Each row is a point on a landscape with many valleys, with its height.
A ball rolls from a point to the lowest of its 2 nearest points, and stops where none of them is lower. Distance is the straight distance between rows; heights are no part of it.
(87) h=66.7: [142  74  89 140 157 141  90 105 140 127  93 122 137 151 106 148 102 137
  87 179 140 162 122 139 134 121 103 107 144 139 114 162 138 133 153 118
 147 104 138 109 147 154  77 117 139 160 134 116 151 106 137 121 136 134
 135  99  93 143 131 141 137 151 122 131 114 135 119 119  83]
(641) h=24.2: [146  90  51 113 138 126 107 108 127 103 126 116 165 102  84 147  93 185
  64 203 130 189 162 125 129 131 104 103 118 155 111  92 139 130 181 165
 176 106 129 105 137 178  88 170 109 165 118 132 141  71 136  93 111 129
 164  94  78 168 106 123 145 159 167 126 144 123 133 160  97]
(974) h=72.9: [ 98 118 100 207 149 152 109 116 118 126 139 139 124 157 116 114 122  86
 104 124 191 141  73 135  80  97 127 163 164 111 119 123 111  41 122 122
 122 109  92 105 149 119 100 143  98 118 131 102  92 137 141 124 197 114
 131  90 146 147 164 116  96 147  96 121 120 121 128 152 132]
(110) h=3.9: [175 140  90  58 131  50 155 149 159 119 187 125 177  71  67 142  96 180
  72 150 127 144 161 106 196 167  77  67  92 118 126  48 130 116 123 164
 182 120 203 135 105 118 140 158  94 130 102 131 164  76 151  86 115 144
 154 100 115 158 111 129 162 121 158 104  60 134 144 127 207]
(967) h=40.0: [178  78  19  51 155  88 139  93 165 124 180 105 147  92  54 174  77 138
 106 181  82 177 198  97 179 137 121 107  89 171 109 104 119 116 148 161
 144 134 146 112 135 130 114 137 138 127 127 151 131  68 150 103 113 120
 160  78  64 125  51 115 147 121 191 139  90 136 154  92 145]
(870) h=64.4: [134  99 124 128 175 128  86  91 107 111  91 131 125 181 108 143 126 143
  80 165 139 165 105 140 129 114 112 116 128 120  96 142 116 135 153 133
 145 107 123 111 142 176  93 136 137 170 126 113 124 106 149 110 146 128
 155 110 105 121 158 131 109 127 114 121 124 123 115 144  79]
(981) h=87.8: [175 122  81 135  90 111 135 160 187 158 184 106 163  75 118 129  99 121
 123  99 111 118 173 142 121 180  75  90 125 130 167 117 150 151 115  89
 132 127 198 143 131  96 132  98 103 103 130 141 212 115 118 145 131 154
  99 131 133 150  81 150 176 152 152 121 104 116 138  99 199]
(191) h=85.2: [144 125  73 124  86 157 130 167 183 180 150  99 136  80 130 116 108  99
 121 112 110 123 183 125 116 152 112 133 122 153 186 119 153 129 114  92
 126 115 161 125 116 120  98  88 118 101 145 131 210 134 111 153 134 162
  83 140 119 147  78 137 166 159 145 140 146 132 140 111 148]
(686) h=69.9: [ 81 143 156 135 172  95 112 120  89 112 103 150  94 150 137 116 150 141
 152 124 105 141 121 131 129 100 143 145  93 127 109 127 115 143 141 151
  96 157 117 129  93 149 127 132 137 136 156 115  82 135 151 123 114 105
 166 156 134  94 144 126 107 124 130 116 165  88 105 167 102]
(234) h=70.1: [ 80 123  68 150 150 162  84 137 142 154  89 109 136 150 135 122 137 125
  94 155 130 150 118 126 114  93 114 100 107 133 143 147 158 183 134 117
 115 154 127 119 124 157  89 124 107 136 136 123 173 116 125  95  93 121
 117 147 117 141 122 125 174 169 157 130 142 104 103 132  78]
(189) h=75.4: [113 114 138 181 170 141 176 120  91 125 117 169 133 175 121 134  82 125
 106 143 133 155 134 134 121 114 116 154 157 108 114 118 109 106 118 131
 128 110 113 130 129 162 122  88 109 138 162  85  66 135 118 113 172 112
 151 104 125  76 125  87  68 156 103  98 140 109 142 194 107]
(398) h=69.3: [103 105  66 170 138 155  94 113 150 114 116 121 152 145 111  98 106 123
  68 156 173 142  99 138 115 112  98  98 137 119 128 121 141  98 141 111
 149 115 124 102 151 147  83 141  94 142 129 109 143 105 149 104 157 137
 120 104 114 169 164 141 133 172 121 126 139 147 115 140 107]
(406) h=8.1: [168  86 161 173 111 140 123 110  62 132 121 123 122 167 151 139 137 105
 141 128 174  90  81 121 123 149 184 177 197  99 121 190  90  71 140 135
 104 136  89 109 184 111 142 124 147 118 102 139  76 143 120 149 168 111
 158 115 136 144 135 145 128  98  82 168  76 126 119 101 133]
(897) h=53.8: [ 44 175  88 151 139 153  73 119 156 133 131 100 144 145 147 101 173 108
 128 119 172 113  75 116 114 104 129  88  94  68 128 116 123 135 105 132
 130 164 114 128 130  96 119 194  93 132 123 124 164 153 155  93 134 111
 144 145 148 173 176 169 131 156 195 134 138 118 111 130 144]
(52) h=16.8: [108  86 189 169 168 153 197 156  94 122 120 158 118 177 118 122 138 130
 152 112  92 126 147 121 129 116 132 119 113  96 117 169 102 180 121 128
 145 133 120 149  96 164 163  80 146 167 115 102  90 119 134 107 121 117
 123 106  94  16 111 103 134 119 100  99 129  84 124 146  85]
(616) h=22.1: [ 50 168  86 187 182 144 130 159 100 139 111 137 115 166 187 121 183  57
 130 137 148 119 111 150  85  89 132 152 104 148 122 132 159 145 128 109
  87 141  95 160  90 114 124 118  78 110 118  82  81 135 121 119  92 119
 150 118 159 108 115  99 120 128 134  78 142 100 127 147  99]
(651) h=36.6: [199  87 158  93  99 106 179 119 135 132 135 168 143 136 131 145  70 139
 150 172  84 122 159 136 133 175 109 176 159 137 112 168 138 107 143 133
 112  91 132 127 142 117 144  55 166 120 116 113  97 141 128 170 161 105
 129 100  96  95 110 108  68  85 100 155 109 163 168  94 151]
(853) h=54.3: [ 82 139 174 108 118  74 174 142 104 109 101 144  77 104 131 100 127 191
 187  62  75 157 128 130 171  87 131 170  73 187 133  90 150 110 134 158
 111 178 103 155  73 125 131 153 139 101 176 129  54 124 113 134  88 126
 120 164 160 116  99  77 106 134 153 108 201 129 113 194 118]
(1024) h=34.2: [ 95 119 180 143 133 104 239 146 111 101  94 158 108 123  97 125 102 185
 170  95  78 168 176 125 173  98 123 143  95 137 113 107 120 165 152 158
 158 148 109 163  61 177 160 114 141 133 154 113  69 128  97 121 108 113
 104 131 109  30  75  99 102 143 133 103 150 114 151 183  98]
(62) h=21.9: [ 46 162  91 127 200 127  80 116 102 135 107 129 134 179 148 130 180  86
 118 181 148 141  88 159 118  98 126  94  77 103 102 157 133 205 109 125
 103 146 103 141 119 160 117 157 105 129 110 116 125 128 141  89  93 112
 164 142 129 112 142 126 133 121 153 118 111 117  91 130  66]
(596) h=42.7: [ 91 137 154 121 161  74 176 135  97  92  86 150 101 126 100 140 140 195
 166  93  80 167 170 142 180  82 129 132  73 151 110 109 135 182 176 157
 139 153 108 153  66 202 152 135 138 128 149 111  49 107 123 108  81 124
 104 146 122  62  99 121 119 133 146 115 172 115 117 179  84]
(914) h=76.1: [ 85 147  67 195 120 180 121 150 158 159 151 139 112 113 133  86 120  99
 116 115 169 110 102 130  94 107 128 123 149 134 166  77 139  63  81 133
  94 126 114 102 146  91 113 124  70 118 145 115 143 156 105 123 162 157
  70 132 155 147 151 134 114 197 145 113 163 134 140 136 141]
(891) h=75.8: [191 156 165  84  54 136 175 152 142 156 162 101 132  70 134 115 146  97
 147 100  66 126 179 125 107 161 146 182 128 204 126 159 183 133 105 109
 107 149 137 167 105 132 116  75 182  94 123 172 205 160 113 177 109 143
  97 153 141 114 100 118 155  98 101 168 159 130 143 121 145]
(445) h=46.4: [142 107 165 141  99 147 154 116  82 145 134 158 107 145 147 115 104 116
 145 136 117 109 105 110 119 137 163 179 169 126 149 152 111  77 121 115
  83 114 123 120 145  96 140 101 149 125 150 130  89 170 122 159 164 113
 136 131 131 109 132 112 105 128  94 159 134 109 120 136 124]
(534) h=73.8: [ 97 143  58 171 108 174 118 170 189 159 159 124 137 104 139  97 113 120
  95  88 170  87 111 138 132 123 118  85 174 111 175  89 142 114 110 108
 133 121 137 103 140  90 132 114  34 128 145 127 164 159 107 126 139 176
  53 134 153 164 155 152 131 202 149 113 137 147 143 122 174]
(700) h=76.2: [166 133 140 102 100  91 115 117 147 122 173 131 142  82 119  96 100 142
 112 130 150 111 137 135 133 155 108 125 110 119 154  87 112  70 124 114
 151  89 151  83 129 106 140 148 127 138 118 129 150 105 152 163 153 145
 142 122 129 169 157 160 104 126 134 128 124 158 138 119 172]
(768) h=29.9: [ 74 139 165 191 167 138 199 190  81 124 131 156 105 162 186 119 177  96
 160 102 135 122 131 132 108  93 139 138 102 138 129 125 135 142 120 122
 105 152 117 198  48 122 156 105  93 125 133 102  60 140 115 133  98 134
 141  99 146  56  84  84 125 121  99  78 150  95 141 164  97]
(654) h=68.8: [215 121 170 148  97  72  89  91 101  85 145  99 166 110 146 128 155 125
 145 121 178  94 106 151 123 140 171 127 167  89 112 167  98  93 113 112
 161 155 108  77 173 114 174 165 154  68  83 178 135 109 131 126 159 129
 142 123 150 192 175 178 155  76  96 161  90 182 143  80 164]
(117) h=58.5: [109 143 164  97  93 110 167 148 136 140 101 142  79  89 124 112 109 176
 176  81  58 146 146 120 167 102 126 180  86 197 147 114 163 102 131 144
 123 142 110 163  83 140 112 126 151  98 186 124 102 140  98 146  96 139
 110 159 145 114  78  83 135 143 147 122 200 131 123 179 110]
(847) h=58.9: [124 133 146  61 158  82  72  91 106 102  95 126  97 135 106 137 140 168
 132 153 109 181 134 120 148 115 151 123 102 105  99  94  86 163 153 197
 139 120 111 105 122 162 127 190 160 171 128 130 115 104 161 116 115 113
 173 162 119 114 175 134  78  94 130 130 166 120 119 147  99]
(27) h=27.7: [ 66 151 113 187 164 132 161 169  91 133 108 146 104 147 171 125 173  94
 151 102 121 139 132 150 114  74 128 154  88 175 126 110 164 127 127 125
  83 165 120 173  66 145 119 109  89  94 150  92  72 136 108 106  82 138
 126 133 157 104 101  75 140 145 137  93 171 109 127 177  96]
(531) h=70.6: [140 140  74 166  94 141 125 161 199 141 177 122 163  84 120 107  83 118
  96  99 158  80 120 162 120 140  89  75 193 112 173 113 145 132 124  80
 147  99 171 112 142  99 134 103  37 106 139 123 172 146 113 145 143 180
  60 108 158 158 144 151 148 170 129 102  88 170 157 107 195]
(729) h=77.1: [168 163 194  85  34 119 194 153  99 159 174 146 119  76 139  99 140 122
 147  95  58 108 145 104 121 136 170 187 131 194 134 145 174 104  91 114
  89 139 127 173 106 116 135  77 166  96 153 168 143 176  96 179 124 145
  93 161 153 114 107  82 133  99  91 179 170 134 155 147 125]
(483) h=74.8: [ 79 145  73 186 132 199 124 148 142 155 118 137 104 142 147 105 127  82
 113 121 159 120  96 122  81 105 145 155 144 155 157 106 148  95 101 113
  88 128 127 126 135 100  98 112  91 121 131 109 160 146 103 118 139 128
  74 137 148 132 138 112 137 175 123 110 147 111 121 128 108]
(503) h=83.2: [115 130  75 125  77 157 139 175 182 190 146 116 121  64 129 106 101 117
 136 110 101 129 176 124 123 130 107 157 109 164 185 102 161  96  97 123
 121 117 136 136 115 139  83  97 120  95 168 113 176 142  89 142 138 159
  85 139 132 149  68 106 151 171 149 136 178 133 153 142 127]
(345) h=75.3: [141 153 194 113  54 152 177 153  59 162 162 135 101 104 164 103 166 111
 152  95  92  87 103  82 125 118 209 179 147 183 145 147 147  96 106 126
  72 157 116 183 104  87 142  97 155 102 156 176 109 172 111 162 105 138
 102 156 147 111 121  90 143 106  87 172 165 117 137 133 126]
(19) h=35.1: [162 163 158  70 123  57 117 130 154 140 192 120 160  58 110 145 149 182
 106 106 145 125 147 121 174 173  84  65  87  82 139  37 125 141 125 136
 160 118 176 133 113  90 174 175 115 163 111 124 166 114 146 141 113 154
 161 138 153 184 165 162 129 107 146 107 107 125 133 135 218]
(954) h=71.8: [ 90 131 187 148 130 104 158 149  79 125 124 157  73 143 152  99 151 137
 175  94  97 133 117 106 131  98 162 160 110 140 129 129 116 135 137 154
  84 168 115 162  80 107 153 124 137 124 161 128  62 147 134 139 114 106
 144 144 138  74 118 101 117 127 111 122 169  82 114 164 112]
(723) h=49.7: [121 122 172 137 131 174 128 133  89 134  99 144  91 169 153 126 143 115
 145 131 123 105 100 116 117 132 162 156 155 137 131 165 118 133 131 122
  84 136 131 143 132 122 127  91 160 140 133 126 117 156 129 137 123 115
 124 135 131  89 133 125 133 126  90 131 129  93 103 114 105]
(44) h=27.2: [178 105  36  53 141  75 150 133 166 122 184 107 167  71  54 157  83 167
  82 172 101 160 198  91 186 155 113  85  76 136 123  71 122 114 131 171
 170 140 173 112 112 136 114 157 110 125 113 148 145  65 148  91 111 131
 153  91  84 149  59 123 161 129 189 133  80 129 157 112 181]
(752) h=33.0: [143  97 137 101 143 123 174 111 127 118  88 159 129 139  83 160  63 167
 126 148  80 166 168 126 154 126 110 146 127 139 105 121 125 139 174 167
 154  90 130 134 123 170 128  97 151 156 152  98  84 124 121 145 149 107
 139 116  80  65  90 108  68 133 133 106 143 112 153 158 110]
(433) h=68.0: [139 120 112  76  87 140 152 146 184 167 135  92 107  75 120 140 120 106
 161  92  54 158 182 112 148 132 120 171 105 196 154 136 157 132 154 145
 136 136 108 159  99 168  91 103 171 104 178 130 161 136 112 164  87 153
 121 139 117 104  53 101 179 129 140 140 166 125 125 133 110]
(906) h=74.2: [115 116 109 191 158 149 147 109 118 130 131 156 132 166 112 129  80 105
 100 153 161 161 100 140  94 108 109 159 161 117 124 115 120  68 113 127
 118  98 105 124 146 149 107 102 105 122 154  81  73 140 123 116 196 117
 132  89 146 123 147  90  72 158  98 112 137 121 134 179 111]
(707) h=62.9: [182 161 148 150 107 117  91 120 147  70 149  94 171 119 153 138 147 127
 144  87 180  47  93 153 113 137 112  59 187  85 135 141 128 137 118  66
 190 148 156 110 191  98 170 145  95  93  98 160 144 129 133 109 149 151
  90 124 172 194 175 164 170 102 123 115  63 183 143  91 177]
(526) h=44.2: [ 93 138  75 115 143 128  82 102 138 117 120 110 164 126 141 114 139 177
  88 174 148 167 122 122 133 116 104  64  91  82 128  98 135 172 146 151
 162 146 124 118 124 160 102 200  96 165 124 133 169 109 142  75 112 134
 163 138 112 178 163 141 146 153 176 147 166 124 118 160  91]
(615) h=27.8: [147 106 196 106  89 150 194 159 126 145 114 152 107 135 125 123 114 130
 165 115  58 125 162  96 144 139 141 154 158 155 123 160 136 152 140 143
 113 120 125 168 111 146 141  70 182 141 146 135 110 173 128 162 120 123
 103 126 100  54 103 104 124 115  96 147 153 111 135 134 118]
(82) h=73.4: [188 132 182 110  91  58  91 105 137  98 185 104 163  88 120 105 135 141
 123 121 162 110 128 140 121 156 112 106 138  92 131 101  93  84 127 118
 183 106 146  90 139  99 169 175 137 112  91 150 156  96 157 133 145 144
 150 117 146 174 186 164 127  96 119 129  94 175 145 105 198]
(316) h=48.8: [ 75 142 165 106 154  61 146 142 105  98  98 149  81 132 118 129 165 182
 200  73  81 167 134 144 173  81 134 137  52 157 117 108 138 167 147 161
  97 182 106 167  59 165 143 155 127 115 141 122  46 107 141 114  81 124
 123 162 147  94 113 121 119 119 151 121 195 124 103 167  99]
(281) h=36.9: [120  77 112 150 150 221 132 144 143 166  89 103 135 169 124 155 120  74
 114 141 142 134 107 126 117 123 130 168 189 164 128 188 146 153 120  99
 123 109 150 134 153 130  73  65 154 138 118 115 156 152 123 117 124 125
  89 114 113 106 100 111 146 148  89 112  84 110 123  94  92]
(3) h=62.1: [127 152 124 140 105 191 130 136 120 135 117 115 122 127 158 117 158  92
 126 113 155  68 114 120  91 148 176 150 167 140 173 144 136 109  95  64
 104 135 157 111 156  86 140 109 137 107  95 160 181 138 115 128 128 128
  81 156 145 167 137 160 154 135 121 149 112 151 114  75 138]
(417) h=28.1: [137  81 163 175 170 158 120 114  90 123 115 140 113 216 137 136 129 103
 112 130 168 115  70 137 111 126 134 147 170  96  95 177  91 109 140 117
 125 124 107 128 169 148 100 107 129 159 120 101  83 116 131 124 159 109
 149  85 131 111 150 117  98 119  87 122  69 101 116 121 103]
(193) h=26.5: [ 93 107 180 170 142 147 239 161 108 118 117 161 123 143 108 125 106 148
 159 106  87 160 171 117 147 106 114 132 120 121 123 130 119 159 118 143
 151 137 120 166  75 177 148  82 131 130 153 104  83 146 103 111 126 120
 110 113 102  18  71  80 123 148 120 100 148 105 156 177  90]
(11) h=14.1: [140 126 146 134 143 160  87  94 124  96  83 102 128 179 167 156 155  91
 140 132 200  76  73 132 115 131 162 114 162  93  99 174 102 127  95  86
 131 136 120 102 195 111 143 160 154 110  83 178 130 125 104 108 140 109
 122 139 139 199 148 158 150 112 103 156  70 174 111  56 115]
(548) h=30.4: [120 119 143 103 179 155  70 102 112 128  70 128 105 183 148 154 157 126
 139 162 145 131  83 143 129 129 136  86 129 109  88 180 110 192 112 136
 108 131 123 119 166 139 118 144 175 148 109 150 142 135 125 107 107 120
 131 147 118 107 153 138 134 114  99 144 104 134  94  91  83]
(411) h=55.3: [161 133 151  41 138  76  66  91 130 114 105 116 102 115 128 135 137 159
 130 155 119 166 141 109 145 139 147 121 108  97 109  89  74 141 132 182
 150  98 107 101 128 124 137 207 166 163 116 140 140 100 161 133 113 127
 167 147 117 145 188 141  86  78 125 153 159 149 114 119 136]
(488) h=22.8: [121  96 168 174 164 120 112 122  71 118 132 143 107 198 124 133 149 105
 113 119 154 140  87 128 103 126 145 166 155  69  91 165  78 106 154 146
 134 128  96 116 139 131 132 142 113 148 123 109  59 129 144 129 176  97
 192  97 125  94 142 121  95  99  89 125  94  92 117 166 129]
(779) h=50.0: [ 54 164  82 125 143 135  76 103 146 124 130  96 168 141 144 104 164 137
 114 146 166 145  86 120 132 110 113  61  91  54 123 107 130 165 113 149
 153 153 116 131 124 129 107 210  90 142 124 130 160 144 160  70 132 126
 161 145 132 173 185 156 134 150 183 143 154 124 113 156 123]
(151) h=16.3: [134  92 171 182 121 129 115 127  53 124 127 137 105 175 131 140 149 117
 137 115 156 112  84 116 110 147 177 183 179  79 112 189  81  94 151 168
 111 136  88 126 168  90 146 142 127 138 117 126  61 153 127 140 173  93
 185 116 131 107 132 133 122  99  80 157  87  98 103 140 140]
(830) h=28.4: [ 75 146 129 115 199 138  73 105  98 126 100 130 112 194 147 148 172  95
 142 165 161 129  61 156 104 123 134  92  99  82  82 179 101 200  99 131
 111 136 107 128 157 145 118 176 142 135 100 139 130 140 128 100 112 104
 162 143 130 105 153 130 122 108 116 119  89 122  92 104  76]
(621) h=23.4: [166 154 133  78 113  61 146 146 159 131 199 129 175  62  90 125 109 174
  85 117 140 116 143 126 175 169  68  74  97 110 133  34 132 115 133 143
 166 110 193 128 104 110 156 151  95 147 111 118 164  98 142 132 118 158
 158 117 136 179 135 141 134 129 147  87  78 132 138 135 217]
(463) h=56.9: [ 42 174  93 173 132 176  80 128 145 127 123 106 119 146 148 108 174  87
 138 111 177  93  68 119  75 114 150 117 124  92 136 131 122 117 102 115
 115 154 113 119 151  64 131 180  97 128 109 130 155 151 133 112 134  99
 133 143 154 166 159 168 133 149 178 123 117 123 105  98 141]
(703) h=44.0: [191 145 158  63 114  81 101 116 138 134 103 140 103  90 127 131 134 151
 151 143  88 126 186 132 147 154 148 122 106 150 120 134 122 168 110 140
 102 121 120 120 115 121 153 122 198 149 128 137 163 102 127 165  88 134
 121 166 121 117 135 145 117  87 124 175 158 129 101  98 142]
(540) h=80.7: [125 145  99 125  95 130 147 150 176 163 159 146 128  68 108 103  63 143
 126 142 126 122 163 140 127 130  97 146 104 153 178  72 148  70  90 140
 110  87 137 113 134 122 104 101 113 102 163 102 133 135  95 152 173 149
  99 138 138 161  89 122  99 171 156 124 176 148 159 147 132]
(725) h=37.0: [166 134 173  70 100 104 140 140 138 141  99 145  84  98 127 127 124 146
 160 124  62 122 176 109 158 141 148 149 121 173 121 146 132 152 141 143
 101 122 116 144 107 141 142  96 193 143 150 126 127 130 127 169  92 131
 107 153 116  95 113 126 123 104 118 164 168 114 103 118 116]
(165) h=67.7: [169 150 120 170  92 124 135 135 160 115 173 123 154  91 127  99  96 112
 124 109 156  65 115 177  98 143  96  90 190 117 164 134 133 102 115  67
 142 106 172  97 161  97 141 113  88  88 115 129 178 134 119 149 156 160
  65 109 155 157 156 162 140 146 120 114  75 183 157  87 183]
(816) h=12.3: [133 105  56 112 131 123 142 100 110 101 118 133 166 107  71 154  61 165
  76 184 121 186 166 127 130 136 100 135 111 165 107  84 143 117 183 175
 163  95 130 107 139 193  82 146 115 143 136 111 105  82 122 111 121 119
 150 117  82 147  89 109 109 161 166 118 153 115 146 178  99]
(102) h=51.9: [129 178 162 124 112 115  87 123 149 124 183  92 165  91 135 147 177 147
 136  61 167  79 109 137 141 152 107  46 158  69 148 109 126 138 128  82
 156 130 147 101 153  76 179 165  81 123 117 143 145 178 163 142 151 161
 130 137 176 194 196 182 138 105 146 120 105 144 156 130 212]
(353) h=50.1: [172  75  57  57 147 107 136  93 158 132 133 120 128 101  67 193  86 134
 129 159  68 175 206 108 172 129 120 130 109 177 100 126 127 143 173 178
 135 102 126 129 137 144 123 110 173 147 146 128 117  99 135 140 112 120
 154  91  58  95  54 116 123 107 175 132 110 118 140  94 123]
(814) h=58.2: [162 181 126 129 113 125  95 132 156 110 154  99 172 112 145 155 150 144
 124  79 172  62 105 149 127 164  97  46 168  84 153 126 141 163 121  62
 161 134 185 121 173  78 176 126  77 116 110 151 163 149 131 127 136 159
  86 146 179 183 173 179 164 107 141 115  89 152 136 104 188]
(970) h=64.8: [175 137 131 159  89 145 135 126 131 110 137 116 152 111 144 112 122 111
 131 120 152  68 119 156  92 160 135 127 183 127 164 149 138 108  98  50
 124 125 170  96 162  99 149 101 127  84  89 161 183 127 122 141 148 142
  68 138 149 168 140 173 151 134 114 132  94 166 135  75 164]
(374) h=32.6: [121  82 131 174 171 196 145 130 116 141  98 139 123 196 129 146 110  93
 106 138 155 124  81 142 109 126 124 153 177 121 115 176 129 134 117 101
 114 110 129 137 162 142  87  77 129 151 121  89 121 137 115 118 143 116
 107  97 123 104 127 107 119 146  84 104  75 104 117 116  93]
(40) h=71.1: [224 131 184 119  86  43  93  89 109  90 165 105 167  97 127 121 143 149
 139 133 158 122 131 154 124 166 151 125 141  90 117 132  95  99 112 128
 147 132 125  84 158  94 191 178 159  99  83 166 154  93 140 139 141 130
 146 128 152 174 186 172 129  75 101 147 110 166 137  91 187]
(984) h=42.1: [198 106 167 103  82  90 159 103  99 134 149 150 140 130 138 115  86 137
 144 156 106 108 137 133 143 162 156 185 155 127 139 154 115  83 137 118
 100  96 125 101 146 107 163  91 160 121 125 132  90 146 130 173 164 113
 136 124 125 118 136 130  79 102 102 166 123 143 141 110 147]
(669) h=41.5: [176  67  99  85 143 113 129  98 149 125 105 145 130 130  84 176  75 147
 113 174  90 156 162 126 153 137  98 139 130 156  98 146 129 123 172 159
 150  74 139 128 136 149 103 100 164 160 137 108 116 107 141 146 140 122
 151  88  70 102  94 127  91 117 135 124 110 137 152 109 118]
(876) h=71.4: [ 91 114  99 183 145 155  84 111 139 105 133 116 135 156 120  98 134  92
  96 118 205 129  65 131  94 102 128 119 156 109 122 127 109  56 136 105
 156 116 102  99 152 124  89 162 103 129 118 125 125 121 151 117 183 126
 116  87 133 170 184 142 122 146 103 126 101 150 120 118 134]
(46) h=59.7: [ 70 175 115 151 119 203 105 137 131 141 107 113 103 140 167 113 181  82
 143 106 163  68  79 106  73 132 180 143 151 129 163 131 121 117 101  85
  98 144 135 123 153  62 145 146 113 121 100 153 167 140 117 113 114 103
 103 161 153 162 141 161 150 147 151 129 117 134 111  76 136]
(550) h=62.2: [ 96 124 129 110 178 101  75  86  99 101 105 127 120 172 120 125 159 137
  98 158 138 178 105 127 126 106 129 120 111  97  89 116  97 142 142 158
 145 116 101 105 127 174 105 178 129 161 116 127 114 116 170  96 147 122
 192 123 121 124 183 133  96 104 126 121 135 121 112 158  93]
(381) h=72.5: [190 140 119  63  74 125 160 139 186 165 177  76 133  57 130 133 148  72
 153  79  50 157 195 118 124 168 120 169 101 202 134 140 163 143 126 125
 121 158 126 167 107 147 110  90 181  98 150 161 208 126 116 170  94 151
 124 138 129 111  67 107 183 110 130 154 137 136 132 116 141]
(1021) h=23.0: [149 115 130 117 153 164  74 100 131 113  70 109 124 176 159 152 139 116
 125 159 167 101  98 135 133 132 140  94 148 117 113 172 125 159 102  86
 128 122 139 105 174 111 117 136 167 132 102 164 161 126 109 114 120 123
 112 144 125 157 151 160 152 123 114 157 101 162  99  68 107]
(684) h=73.6: [ 53 153  79 175 150 204 108 150 138 153  91 126 113 166 147 122 156  75
 110 127 160 119  85 123  84 106 155 167 135 162 136 138 152 147 117 101
  96 139 139 145 130 113 102 111 102 133 114 108 174 133 108 103  96 104
  95 143 140 122 124 109 157 158 125  99 116 106 106 100  93]
(76) h=73.7: [ 96 148 198 140  92 147 165 171  79 138 145 145  74 132 174 113 170 114
 177  72 101 120  84  97 107  95 177 165 120 187 137 138 140 103 127 143
  79 171 129 206  80  83 137 118 128 112 156 153  93 162 115 146  95 121
 122 138 156  96 113  75 136 118  97 135 163  96 126 147 106]
(920) h=50.2: [200 146 138  47 124  61  90  97 138 119 120 138 117  94 111 145 117 157
 125 163 112 141 184 123 151 156 141 109  93 129 113 103 100 144 110 163
 127 110 134 114 119 113 158 168 175 170 119 128 160  77 142 148  93 133
 139 150 114 139 155 145  99  75 131 158 143 148 113 100 158]
(326) h=29.5: [168  92 180  85  83 135 212 138 155 126 136 166 135 135 126 144  59 146
 162 153  50 139 191 107 139 168 102 171 163 125 122 154 142 143 130 153
 115  90 117 142 129 114 161  45 161 127 113 132  82 166 102 169 161 103
 126 112  77  69  75  77  73  85 102 154 122 158 182 106 142]
(436) h=18.0: [144  89 193  99  74 158 234 161 166 131 129 143 121 123 111 131  90 134
 174 111  38 147 199  87 142 147 117 148 158 139 116 157 138 160 136 166
 136 112 115 167 118 139 158  66 183 145 134 136  99 182 112 166 138 113
 111 119  70  34  76  90 110 107 111 137 140 135 172 129 116]
(712) h=14.8: [ 34 178  90 160 183 120  87 130  95 131 117 122 128 169 163 121 187  61
 130 164 157 125 102 153  97  88 134 124  77 105  96 142 141 164 114 127
  92 153  84 139 100 136 119 159  93 117 111 100  95 133 151 105 101 105
 188 133 155 126 142 141 121 116 169  98 125 103 103 140 105]
(682) h=35.3: [144 103  80 102 132 120  89 111 165 107 128 119 158 107 122 132 109 187
  70 181 149 162 138 111 151 141  94  64 113 110 132  89 128 132 158 156
 190  98 141 123 125 149 108 186 101 172 122 141 164  83 150  97 122 146
 163 100  92 189 142 141 157 138 162 132 150 137 120 136 120]
(894) h=66.1: [178 144 157 141 108 108  88 101 130  78 138  97 164 124 152 134 158 122
 145 107 184  65 102 145 110 143 145  84 164  76 137 155 111 115 100  77
 164 151 134  84 177 100 167 165 129  83  82 180 142 121 133 121 154 133
 115 138 156 200 179 179 160  94 119 145  87 184 132  81 168]
(227) h=24.4: [119 118 103 124 151 121 162 101  99 110  96 150 142 126  86 151  70 163
  99 156 105 176 171 140 143 120 105 155 113 149 105  96 137 128 178 162
 152 103 125 119 123 195  98 119 125 141 159  97  84 112 114 120 140 115
 140 133  98 104  98 105  84 156 146 104 153 111 145 189  90]
(604) h=63.5: [122 126 110  88  97 114 143 136 159 145 103 121  97  78  99 138 102 165
 156 103  54 156 180 116 163 119 113 163  84 186 144 114 156 133 160 156
 136 133 105 144  97 178  99 123 162 114 176 118 134 116  97 148  80 136
 118 152 112 112  54 107 154 137 163 127 183 115 116 148 114]
(221) h=67.6: [ 85 143 114 141 146 140  78 112 123 127 100 128 112 149 145 107 144 132
 117 138 130 135 106 129 119 107 124 123  94 121 133 127 126 132 125 130
 101 150 124 113 121 137 100 146 128 141 142 120 142 126 140 121 114 116
 148 158 131 132 158 142 127 144 150 131 157 108  97 135  97]
(163) h=43.9: [164 173 192  95 111  65  94 119 151 125 197 109 174  67 119 158 165 172
 125  84 159 116 124 131 158 171  83  43 131  78 128  68 122 147 137 114
 162 120 165 130 140  80 190 177 105 137 104 134 156 145 155 134 130 162
 155 133 176 187 190 162 136  93 132 104  99 128 141 128 229]
(271) h=24.0: [ 81 124 160 179 202 147 168 164  80 123 120 161 114 184 151 126 169 103
 132 129 120 115 130 136 128 106 130 126  98 101 116 155 114 173 128 119
 125 134 106 163  87 150 158  92 109 146 126  88  62 120 141 114 108 118
 145 109 123  50 105 111 129 118 106  81 132  83 121 152  88]
(1010) h=71.9: [ 46 143  70 146 156 173  89 165 149 164  86 103 135 167 145 136 162  95
 108 146 136 152 106 126 106  89 136 131 107 156 135 152 161 204 133 113
 107 164 127 140 109 157  98 115  99 124 110 131 173 120 120  74  65 105
 112 154 129 120 103 104 186 154 147 117 113 102 102 115  71]
(634) h=78.4: [133 131 111 131 106 130 119 125 153 151 141 140 126  95 126  98  92 132
 111 135 139 102 142 134 128 136 112 129 116 130 172  99 133  77 112 108
 122 100 147  96 132 113 109 122 121 125 148 118 156 126 131 158 152 145
 109 140 122 155 138 155 113 157 139 136 156 140 130 127 142]
(207) h=4.7: [165 102 154 153 133 150 102  97  98 114 103 111 123 173 159 146 151  99
 136 135 196  80  73 135 114 132 174 145 178 109 105 184  94  89 126 106
 124 145 104  99 186 120 137 139 159 109  95 159 106 125 120 131 157 116
 133 111 144 180 153 164 138 112  85 165  63 149 122  67 125]

Call two points neighbours if one is among the 2 nearest of the other. Go from one point of each pair to the other, from neighbour to neighbour, staying as low as possible. Name the highest point that can't be avoided.
(207) / (110): (189)
(110) / (816): (353)
(712) / (221): (684)
(436) / (207): (723)
(712) / (52): (768)
(207) / (52): (548)

For each start below, name the point where the ball stops.
(503): (110)
(604): (52)
(417): (207)
(707): (110)
(483): (221)
(974): (436)
(550): (436)
(729): (221)
(445): (436)
(534): (816)
(981): (816)
(46): (816)
